A landscape with many peaks, sampled at points; each row gives a point and its height.
From any point a climber steps to the highest of the 2 points nearest to it. It stops when none of these is higher. Distance is the straight distance between rows; heights are no part of it.
fopu (h 705): [ 34   2  -5   3  23  -9   5  18  49 -28  -4   8 -17  -9  -6 -28  -8 -23
 -30  27  25]
Varef (h 144): [-19 -14 -20   5   9 -26  12 -21  22   3  25   2  -4   2   1 -11  26   6
  -4  18   6]
zapo (h 759): [  7   2 -13  -2  10   0  -6  17   3 -10  -7  18   2  15  -2  24  -1   2
 -18  -2 -12]
vur (h 801): [ 18  12   5  -9  16  -7 -11  15  56 -13   2   8  -5 -14 -17 -12  -4 -44
 -42  12  10]
rumub (h 702): [-33  -3  16 -19 -35   8 -20 -19 -25  19 -11  -3  31  33  -3 -10 -18  -7
  10 -11  -2]
Tig (h 274): [ -6   3 -33   8  -3  19   7  15 -31   6   8   8   5  16   4  25  15  -5
  17 -11 -16]
vuti (h 717): [  6  11   1 -16  31  25  -4   4  13  -9  25 -30  -6 -22   3  -8  19   5
  -4 -33 -10]
dov (h 540): [ -4  -8 -15  -1 -24  -8   7  19 -11  -8  -7  25  17  -8   3   2  12  14
   3  -1 -11]
Befe (h 513): [-22  -7  31  -9   9 -12   0 -29   9 -12  -6 -10  -3 -16  -3  11 -20 -18
  -9 -19  -2]
fus (h 644): [ 25  -7  -3   1  23  11  18  36  -9 -14 -19  26   5   8   8  -6 -20  -7
   6  16   4]
nuz (h 158): [-18   4   4  13  27   3   5   6  25  14   1   5   4   0 -15 -14  15  -3
  -7  22  18]
Suto (h 763): [ 12 -19  -8 -14   9 -17  15 -17  10  12 -17  -4 -13 -11  -6   0  14 -15
 -18 -16 -21]
Mib (h 230): [-24  15   8  14  24   4  33 -12   5  37  18 -21 -10   7  -5  -7  10  14
   8  17   3]
tet (h 192): [-21   6  -8  -3   9  -6  33 -25  -1  40  14 -21   0  -7  -8 -28  16   1
  13  21   6]
Zub (h 516): [-40  -2  41 -18   8  -2   0 -29  -5  -1   3 -16  13  15  11   1 -39 -24
   0 -16  -6]
getaz (h 669): [ 35  20  -5 -16  -1   5 -15  -3  26  -4   4  -9 -15 -37 -13 -14  14   6
 -29 -12   6]
verur (h 894): [  0   9   7  -3  18  -7 -13  13  40 -19  -3   9  -5  -6 -18  10  -4 -31
 -38  -6  -1]
Ret (h 497): [ 29  -6   3  -2  12  12  24  40  41 -47 -19   7   5 -28   9 -36  -7 -19
 -17   4  10]
Met (h 715): [ 47  14   3  -6   8  11   4   5  27 -24  -1   7 -17 -39   3 -17  -3  -9
 -22  -3  18]
leda (h 77): [-1  5  3 11 17  3 25 -6 12  0 19 30  0  5  8 22  1 -4  0 19 15]
Fuf (h 424): [  6  -4   8  -2   8   9   8  17  31 -40  -7  14  18 -38  -1 -16   1 -17
  -9  -2  11]
kovog (h 637): [-10 -15  -8  -7  15   8 -23  -3 -22  -4   3   3  12   0  -3 -27   0 -11
  24   8  19]
logof (h 774): [  1  -6 -14   8   1  -4   1 -16 -17  -1  16   6  -8   1   8   7   5   4
  14   3   3]
fum (h 189): [-33   5 -15  11  23  -4  11 -10  22   9  19 -11  -1   7 -12 -14  25   7
  -1  21  12]
giri (h 394): [ 17   4 -19 -25  19  14 -22  21 -10 -15  -4   8  17  -5 -11  -6  -7 -19
  -6  -7   0]
sozoz (h 487): [-21  -6  40  18  -1  -3 -18 -38 -16  17  -9 -30 -14  17   8  -5 -32   7
  23   2  14]
leri (h 668): [  5  11  15   8  32  30 -23  22  11  -7  -4 -24 -12 -22  -8 -21  10  15
  -2 -19  -1]
pef (h 216): [  8  10  -5   5 -27  -1 -26   0   2   3 -15  -7  -6  26  -4  45  -6  16
  -9 -10 -15]
zeso (h 821): [ 24  32   1   8   8  17   4  30  32 -25 -26  -1 -18 -29 -24  -4 -14 -17
 -31   0   9]
Kekot (h 592): [-15 -14 -25 -10   3 -27  39 -24   3   8  20 -30  -8  -5  12  -9  23  -2
   3  -9 -30]
bima (h 716): [  0  -4   7 -17   1   3 -40   7 -19   2  -3  -2  17  -5  -7 -20  -7   5
  12  -1  10]
gosuf (h 472): [-15 -11 -15 -28  18 -13  25 -22  13   1  23 -18  12   1   2   6  20 -17
 -10 -18 -24]
neb (h 229): [ -2  16 -16   7 -38   8 -24  -1 -12   8   7 -26   3  30  -5  47   6  14
   8 -19 -17]
dosiz (h 393): [-12  -7 -13  22 -34  -9  -4  19 -18  12   1  28  11  34  11   1   5  14
  14  26   6]
tanug (h 374): [ -2  -7  14 -31  25  -3  16   2  27  -8  16  -3  10  -9   6   7  15 -20
 -19 -24 -22]
zud (h 23): [ -2   4  24  -3  14 -12  19 -21  16  10  24  16  -6  12  10  23  -6  -1
 -11  15   9]
sabu (h 776): [ 24  21   4  -2   2  13   9   7  20 -23 -10  11 -10 -31 -12  21  -9  -8
 -26  -7   1]
Buven (h 390): [ -9   2  16   6 -24  -2   2 -14 -24  39   1 -34  -5  46  19  13  -8   8
  22 -13 -24]
Bubon (h 260): [ -7 -14 -14  25 -33 -16   4   2 -42  25  14  -3  -9  47  27  10  10  -6
  18 -11 -19]
lef (h 328): [-10  -9   8   2 -20 -16   2   8 -24  19  24  -8  -2  47  32  21   4   9
  17 -15 -27]
nepa (h 610): [-25  -6  30 -22  -8  -2 -17 -24 -19   9  -1 -10  20  18   7  -5 -26  -7
  10 -12  -1]
tarig (h 706): [ 28  -5  -3  -1  19   2   7  32  -2 -16 -12  23  -4  13  11  13 -16   7
 -10   1 -12]
pogop (h 790): [ -9  -1  13 -20 -38   3 -32   2 -23  21 -15   1  25  11  -9 -12  -7   7
  14  -1   2]
gano (h 123): [  8  13  -3  10  21   9  13  15  19 -14   7  24  -1  -7  -5   2   4   4
  -8  21  20]
Zus (h 480): [-24 -14   7  11 -28  -9  16 -10 -10 -15   4  25  20  11  17  28  -3   8
  11  -3  -5]
Vafet (h 573): [  3  -1  29   3  10  -3 -22  -9   4  -8  -9 -13 -15  -9  -2  11 -11  13
  -6 -11  -1]
febe (h 703): [  6 -17 -31  -3   3 -20  23  -8   5  12   2   0 -13  -6   1  -1  34  -4
 -10  -9 -24]
poso (h 534): [-17  -8  33  14  15   0 -24 -15  -9   1  -7 -18 -10   0   2  -3 -20  10
  15  -3  11]
nuv (h 799): [ -5  -4  -6  37 -37   1 -18  -3 -22   3 -11  -5  -2   5   0   3  -3  22
  28  13  15]
Bada (h 607): [ 18  -5  15  -5 -24  -9  -4 -12  -6   8 -22  13  -2  -6  -2  12 -16   4
   0   1   0]
Sifa (h 815): [ -5  10  -8  -1  20  -6  -9  24  31 -18 -11  20   0   7 -13  20   0   0
 -37   1 -10]
vid (h 315): [  1  -4 -11  -2  15  25   4  21 -21 -15  12  15  18  -2   8  10   2  -4
  22  -9  -5]
giv (h 463): [-17  -5 -23  13 -25  -3   8   9  -9  -1 -20  38  20  20  -1  -1  -3   3
  -1  20   8]
rin (h 639): [ 23   3   2   0  16  19 -15  11  -9   6 -13 -17 -13 -25  -8 -19   7  13
   8 -14   1]
fasi (h 640): [  7  19   0  -9   3  -2 -16  -6  19  21   1 -11  -9 -15 -29 -11  18  13
 -19   9  11]
Vuful (h 524): [-18 -11   1 -15   4 -33  -2 -38  -8  17   4 -35 -14  11   4 -11  -5   5
  -3 -10 -22]
tizu (h 615): [ 20   0  -4   0  -2   2 -10 -12 -10   8  -5 -20 -24 -26  -7  -9  14  19
   2 -15  -8]
kazi (h 893): [ -5  -6  -2  26 -18  15  -1 -14 -29   7  -2   0  -3  17  10  20  -8   4
  29   0   5]
Dimev (h 690): [ 25 -14  -4 -26 -10 -22  11 -15   5   3  -8  19   2 -19  -1   4   3 -10
 -15  -6  -7]
Tumu (h 736): [ 17  15  16   8 -10  14 -33  21  -7  -6 -28  -7  -1 -13 -17  -7 -20  20
   2   7  13]
zev (h 432): [-12   3  20   8 -18  -2  -7 -35 -23  36   0 -43 -10  35  11  -2 -27   9
  20  -2  -5]
Marud (h 612): [  5   3  -7  -7   0  -9 -14  -5  14  16 -26  -1  -1 -20 -31 -25   2 -11
 -17  15  15]
botu (h 562): [ 32   4  -1 -13  25  14  21  51  11 -35 -14   8   2  -7   6 -33 -18  -7
  -6  15  13]
mita (h 335): [-19   9   8  19 -30   9  28 -13 -11   5   7  -1   5 -21   6  13   9  25
  26  10   8]
kezir (h 295): [  0  18   7  13 -13  11  30  -2   3   5  11   7  -1 -18  -3  25  12  22
   5   6   5]
Kizu (h 606): [ 24 -14 -16 -15  -6 -10  10  14  -9  -7 -10  20   6 -19   4 -17   9  -3
   1   4 -10]
Pusus (h 339): [  5   0  14 -19  19   4   8   5  36  -8  17   2  12 -23  -3 -10  17 -18
 -17  -9   1]
fatu (h 261): [  1   5   3  17  12   4  34  -8   9  25   8   0 -18 -11  -4   3  17  16
   3  13   5]
zir (h 449): [ 12  -9 -22 -23  13  -1 -17  20 -17  -8  -1  25  15  20   3 -10 -10 -13
   0  10   1]
Ner (h 320): [-11 -16 -21  34 -32 -18  -5   4 -31  16   2  19  -6  49  22  -1   7   0
  14   7  -2]
sus (h 782): [ 28  21  18  -3   5  12 -18  27  13 -15 -24  -3 -17 -29 -18 -17 -26  -7
 -17   6  19]
Vok (h 609): [-14 -30  -9  -4 -12 -13  -5 -15 -16 -25  -4  28  15   3  10   4 -10  -9
   8  -3   1]
sig (h 611): [-23   0 -17  10 -18 -18  17 -28 -26   7  33 -15  -9  11  18   1   5   5
  22   6  -4]
vup (h 578): [  6 -17 -17  -5  -4 -23 -15 -27 -21   8  -1 -27 -30  -5   4  -6  12   6
   4 -21 -18]
Tagid (h 392): [-25   5  13  11 -39   0  21 -13 -14  -1  21  -3  16   4  17  27  -2  17
  27   2   1]
rikit (h 354): [  4   8  -3  -7  23  31  -6  29  -2 -18   6   4  19 -17  -3  -4   8  -2
  11  -7   3]
lenu (h 740): [  3   6   9  25 -28  14 -27   3 -11  -5 -22  -8   0 -13 -15   0 -12  27
  17  13  23]
gusi (h 250): [-11  15 -23  13 -21  16   5   7 -18   3  15  -3   8  24   1  43  16  12
   9  -8 -16]
Voluk (h 537): [ -8 -18 -14  -3  12  -4 -19   2 -17   2   0  21  13  26   6 -18  -5 -11
  10  18  13]

Where does a climber stop that starts at each point below?
Marud => zeso
vup => vuti
gusi => pogop
Buven => Vafet
Ret => verur
zir => pogop
tanug => Suto
